A landscape with many valleys, sampled at points; each row gives a point and its height.
From any point a ball rolls to the lowest of the 2 points nearest to it. It stops when none of these is lower. Distance is the straight distance between rows; heights are no part of it.
z_848 h=85.6: [ 80 145  95 154 144 134 139 139  87 172 144 140  85 117 121  98 127 114
  96 126]
z_925 h=56.5: [ 97 144 169 103 189 112 124 155 169 168 124  95 124  98 118 141  90  85
  98 173]
z_898 h=4.5: [134  70 142  87 141 117 150 102 132 119 161 123 149 142 149 140 164 118
  52 160]
z_353 h=26.8: [134 150  89 159 158 114 190 146 109  96 133 116 181 138 110 184 143 129
 108 110]
z_923 h=66.9: [116  94 107  75 135  94 107 159 131 127  60 102  77 129  81 147 194 127
 134 149]
z_990 h=42.4: [135 109 140 117 140  48 120 143 171 146  70  71  64 187 131 131 149  83
 160 102]
z_867 h=27.6: [158 155 169 148 109 124 115 100  90 170  89 176 152 109 125  89 134  84
 150 169]
z_895 h=58.0: [137 108 162 149 101 113 137 103  84  64 140 139  99 116 139 127 138 156
 149 177]
z_660 h=49.6: [167 152 147 117 117 103 134 118 102  86 155 125 110 121 113 129 134 190
 195 158]
z_870 h=45.2: [ 90 180 142  93  98 169 131 171 112 157 103 145 153 106 121 110 109 161
 132 152]
z_374 h=55.3: [159 116 122 141  83 120 116 119 101  92 167 168  89  95 129 163  94 146
  61  82]
z_275 h=17.1: [145  88  79 138 142 116 136 140 174 138 102 120  69 138 186 119 186  96
 103  91]
z_364 h=73.1: [120 101  97  74 163  73 118 182 174 107  75  94  93 172  99 161 194 129
 140  97]
z_238 h=41.2: [174  78 109 123 161 125 187 119 127 134 137 119 183 168 116 149 149 140
 173 135]
z_469 h=45.4: [169 117  86 145 140 119 151 132  87 106 150 195 111 115 157 111 180 122
 130 109]
z_893 h=44.0: [110 132  91 127 118 121 148 120 131 106  75 125  78  83 129 117 174 112
 102 178]
z_999 h=33.9: [120 166 106 173 122 106 164 107  86  83 182 133 162 137 110 158 144 143
  68 129]
z_460 h=44.9: [112 125 130  85 190 124 114 192 123 109 159 107 107  88 115 141  95 154
 155 105]
z_699 h=87.2: [123 145  98 164 144 118 148 115 114 181 129 108  77 166 135  75 141  79
 116 103]
z_936 h=62.9: [166  98 133 112 171 109  94 116 181 112  93 109  94 141  82 112 160 103
 192 158]
z_868 h=35.4: [ 80 142 120 131 134  94 112 161  83 111 151 143 115 108 142 147  98  99
  87  66]
z_776 h=69.6: [106 159 166 188  69 186 122  98 157 105 138 140 162 122 164  94 112 186
 161 192]
z_180 h=32.1: [103 100 106  82  69 159 127 139 127 213 104 105 162 165 123 117 135 131
 102 109]
z_280 h=39.5: [138  89 106 136 152 155 151 138 149  80 126 145 124 121 182 160 145 135
 117  84]
z_733 h=11.6: [ 90 121 143 107 115 115 140 162  69 163  92 106 170 143 138 100 145  93
 148 117]
z_871 h=53.7: [154 111 113 156 124 123 171 129 134  96 131 152  88  75 162 116 113 115
 133 152]
z_207 h=30.4: [154 107 134 121 180  69 115 160 179 160  86 107  52 158 177 118 168  92
 116 112]
z_899 h=72.8: [116 157 123 147 102 120 109  75 177  89 178 106 121  93 170 119  54 136
 108  97]
z_823 h=79.8: [ 97 136 168 170  98 155  84 111 106  82 156 148 159 111 139  75 138 110
  91 183]
z_753 h=61.0: [182 201 162 145 109 131 123 171 141  99 103 149 174 124 101 166 107 161
 167 104]
z_683 h=71.4: [163 153 100 110 143 115 104 104 152 101 169  94 126 171  98  69 163 132
 161 130]
z_722 h=83.3: [101 180 100 137 141 161 129 139 130 158 163 129  89 141 102 120 107 144
  83  92]
z_470 h=19.6: [162  89 110 123 126 127 145  75 157 107 134 139 139 167 143 128 212 118
  93 164]
z_918 h=61.9: [ 97 157 156 176 133 194 117 161 115 139 137 165 123  92 100 131  88 175
 154 178]
z_447 h=53.0: [140 202 173 134 130 172 127 194 116 117 122 165 154 113 107 125 116 172
 167 160]
z_797 h=68.2: [173 114 111  84 124  90 102  89 190 111 119 129 115 167 119  82 182 108
 158 133]
z_393 h=49.9: [ 96 126 143 119 196 111 113 128 120 155 156  75 108 124  77 150 113 122
  95 149]
z_339 h=34.5: [152 111  71 139 145  92 167 135 119 126  99 109 188 151  86 170 156 110
 154 101]
z_563 h=46.2: [120 105 139 110 173 133 164 119 137 171 119 116 165 133 144 154 133 137
 166 139]
z_590 h=50.3: [171 131  95 135 113 122 135 121 109 132 135 188 120 101 146 149 141 116
  70  87]
z_549 h=57.9: [ 93 102 159  98 167 163 158 171 108 158 137 199 101 124 161 123 137 131
 102 164]
z_727 h=38.4: [100 139  96  79  83 177 144 157 106 165 124 122 142 134 124 118 124 176
 121  95]
z_902 h=34.6: [143  92 110 140  92 137 171 140  85 141 149 158 138  79 145 110  90 161
 199 140]
z_711 h=62.1: [ 97 159 109 150  97 173 143  84 162 142 138 114  97 117 129 151  66 187
 111 107]
z_438 h=60.5: [ 98 139 185  90 145  89 139 124 153 178  86 103 125 123 159 130 117  70
  94 156]
z_118 h=37.6: [131 132 121  90 181  96 116 165 123 136 155  88  92 145 141 132 122 136
 143  53]
z_574 h=76.6: [133 141 170 127 103 131 108 110 137 142 136  87 148 124 107 115  58 120
 136 124]
z_183 h=26.9: [137 131 109 131  73 130 177 131 116 150 101 121 146 126 121 109  94 128
 170 131]
z_786 h=50.5: [172 128 129 141 141 102 172  93 156 132  93 152 125 101 143 125 142  90
 131 172]
z_608 h=57.8: [ 96 123 113 129 164 111 111 149 117 153  66 103  64 101 108 129 184 105
 124 180]
z_853 h=54.1: [146 103 127 117 152  83  94 136 196 170  71  85  79 142  82 130 140  80
 151 148]
z_959 h=30.0: [146 113 105 101 155 112 100 117 167 163 156  97  97 129 142 159 101 140
  94  57]
z_531 h=41.8: [123 119  96 119 139 133 152 117 104 118 157 111 111 100 141 109 129 175
 186 139]
z_352 h=63.2: [123 128 176 150 103 199 104  80 139 126 120 131 147 156 128 119 135 167
 167 173]
z_866 h=77.6: [219 133 133 105 142 119 110 153 165  85 158 128 162 121  85 138 117 139
 143 129]
z_186 h=80.1: [173 123 153  98 140 144  94 139 139 122 175 145 169 134 126 103 114 127
 124 130]
z_230 h=69.1: [144 164 102 131 103 133 116  70 176 112 126 106 115 119 161 128  91 167
 156  92]
z_816 h=41.1: [ 77 117 153 115 173 106 101 164  89  87 185 123 125  95 108 150  94 118
 109 117]
z_787 h=26.0: [ 82 107 130 110  98 152 108 115 115 199 137 134 152 144 168  98 119 111
 101  91]
z_484 h=73.0: [ 90 124 178 151 101 134  83  91 133 127 166 139 134 106 128 135  35 109
 104 136]
z_874 h=68.6: [176 173 152 169 124 160 124 157 119 119 117 164 135 113  71 198  90 169
 130 117]
z_844 h=2.0: [117 170 137 102 136  90 160 149 103 104 114 114 159 142 139 106 135 106
 143 136]
z_583 h=69.5: [ 61  88 140 176  91 120  96  86 108 133 169 129 137 117 137  94  86  85
 103 147]
z_610 h=80.3: [160 115 144 114  83 116 106 115 150  93  97  99 131 140  86 138 107 113
 133 124]
z_121 h=15.3: [164  96 109 160 150 148 103  98 158 175 120  97 109 128 117 170 101 117
 115  76]
z_181 h=57.6: [ 97 133 148 118 158 154 117 132 138 105 168 198 111 112 172 127 137 139
  85 140]
z_479 h=29.6: [ 74  97 116 105 110  98 114 138  83 173 159  92 129 154 181 119 114 103
  84  55]
z_439 h=71.3: [126 154 109 162 140 180 100 143 136 142 107 132 104  86 103 140  97 150
 154 117]
z_907 h=75.0: [136 156 150 181  96 155 131 128 148  89 133 155 157  93 166  72 121 117
 135 177]
z_666 h=88.2: [110 151  90 134 168 122 122 136  96 181 134  91  96 171 142  68 159 116
 179  94]
z_533 h=40.9: [185 115 124 125 131  99 117  98 137 181  66 169 142 113 124 119 171  79
 162 156]
z_904 h=57.2: [143 123 172 141 121 174  91  97 106 111 141 124 169 161 125 155 123 192
 171 112]
z_316 h=83.9: [161  84  87 110  78 123 127 140 151 146  89 106 148 122  89 147 119 103
 101 107]
z_64 h=52.5: [115 156 152 118 179 146 117 133 173  85 153 142 149 110 156 154 112 152
 105 126]
z_775 h=7.4: [117 137 139 120  71 119 118 178  94 121  68 116 187 141  78 100 135  97
 176 127]
z_505 h=53.9: [ 29 138 155  95 184 146 158 143 108 175 157 188 133 135 173 133 121 148
 143 156]
z_488 h=32.0: [ 93  98 139 121 127  98 118 128  53 102 167 132 143 146 170 139 130 120
  90  63]
z_248 h=36.1: [124  78 127 153 124 177 101  95 104 165 104 124 103 142 105 167 129 131
 104 115]
z_434 h=83.7: [ 83 112 175 158  83 162 110 144  83  81 174 184 121 131 155  98 104 129
 111 155]
z_96 h=18.1: [147 143 122 104  46 117 158 150 114 131  83 154 206 152 105 121 138 140
 182 135]
z_789 h=63.9: [111  96 132 179  79 123 130  61  89  91 144 112 122 125 131 120 126 118
 107 168]
z_342 h=50.9: [ 71 124 153 101 187 107 138 126  93 208 129 141 135 126 162 141 142 118
 139 137]
z_15 h=75.6: [ 97 111 121 135  93 132 116  90 165 101 226 117 126  84 147 130  43 173
 124 148]
z_657 h=40.1: [163 161  95 175 115 113 161 102  82  78 142 168 157 139 142 136 177 141
 122 116]
z_161 h=79.0: [119 162 110 131 143 144 132 166 155 156 101  88  75 104  90 129  95 122
 101 111]
z_913 h=31.0: [162 113  74 129 111 163 157 112 169  81 117 146 151 127 147 144 176 137
  87 131]
z_282 h=65.5: [120 166 155 103 140  90 134 107 152 161  40 114 120 100 131 150 119 103
 145 153]
z_84 h=46.4: [161 133 140 140 160 151 135 138 154  47 148 119 161 156 143 166 138 159
 136  99]
z_825 h=14.8: [119 186 158 134  98 106 147 122 103 136  68 160 172 150 122  89 156  93
 155 161]
z_968 h=74.4: [189 131 107 102 149  99 121 160 168 107 139 112 157 171  79 101 134 109
 188 103]
z_573 h=51.9: [102 114 122 168 108 168 137  84 116 136 134 147  70 120 127 133  95 153
 115 138]
z_592 h=52.0: [157 116 151 133 129 154 116 120 117  97 138 121 190 166  98 187 132 156
 114 109]
z_585 h=29.7: [131  96  66 117 106 107 163 119 173 132  88 106  71 129 140 116 191  98
  93 153]
z_373 h=81.7: [128 128 166 123  93 170  93 161 110  85 181 152 164 136 151  96 111 142
 118 108]
z_665 h=57.1: [144 124 117 122 155 121 110 113 113 139 139  84 135 150  69 149 162 129
 102 144]

Call two points neighbours if one is among the 2 nearest of the other. Go from one point of each pair to the other, from neighbour to neighbour, staying as low as possible. Name the highest point that can't be avoided.
z_898 and z_393 | z_665
z_787 and z_121 | z_460
z_393 and z_121 | z_549
z_775 and z_844 | z_733
z_353 and z_787 | z_374

Where does a ball stop that starts at each point below?
z_15 | z_121
z_583 | z_775
z_373 | z_275
z_549 | z_353
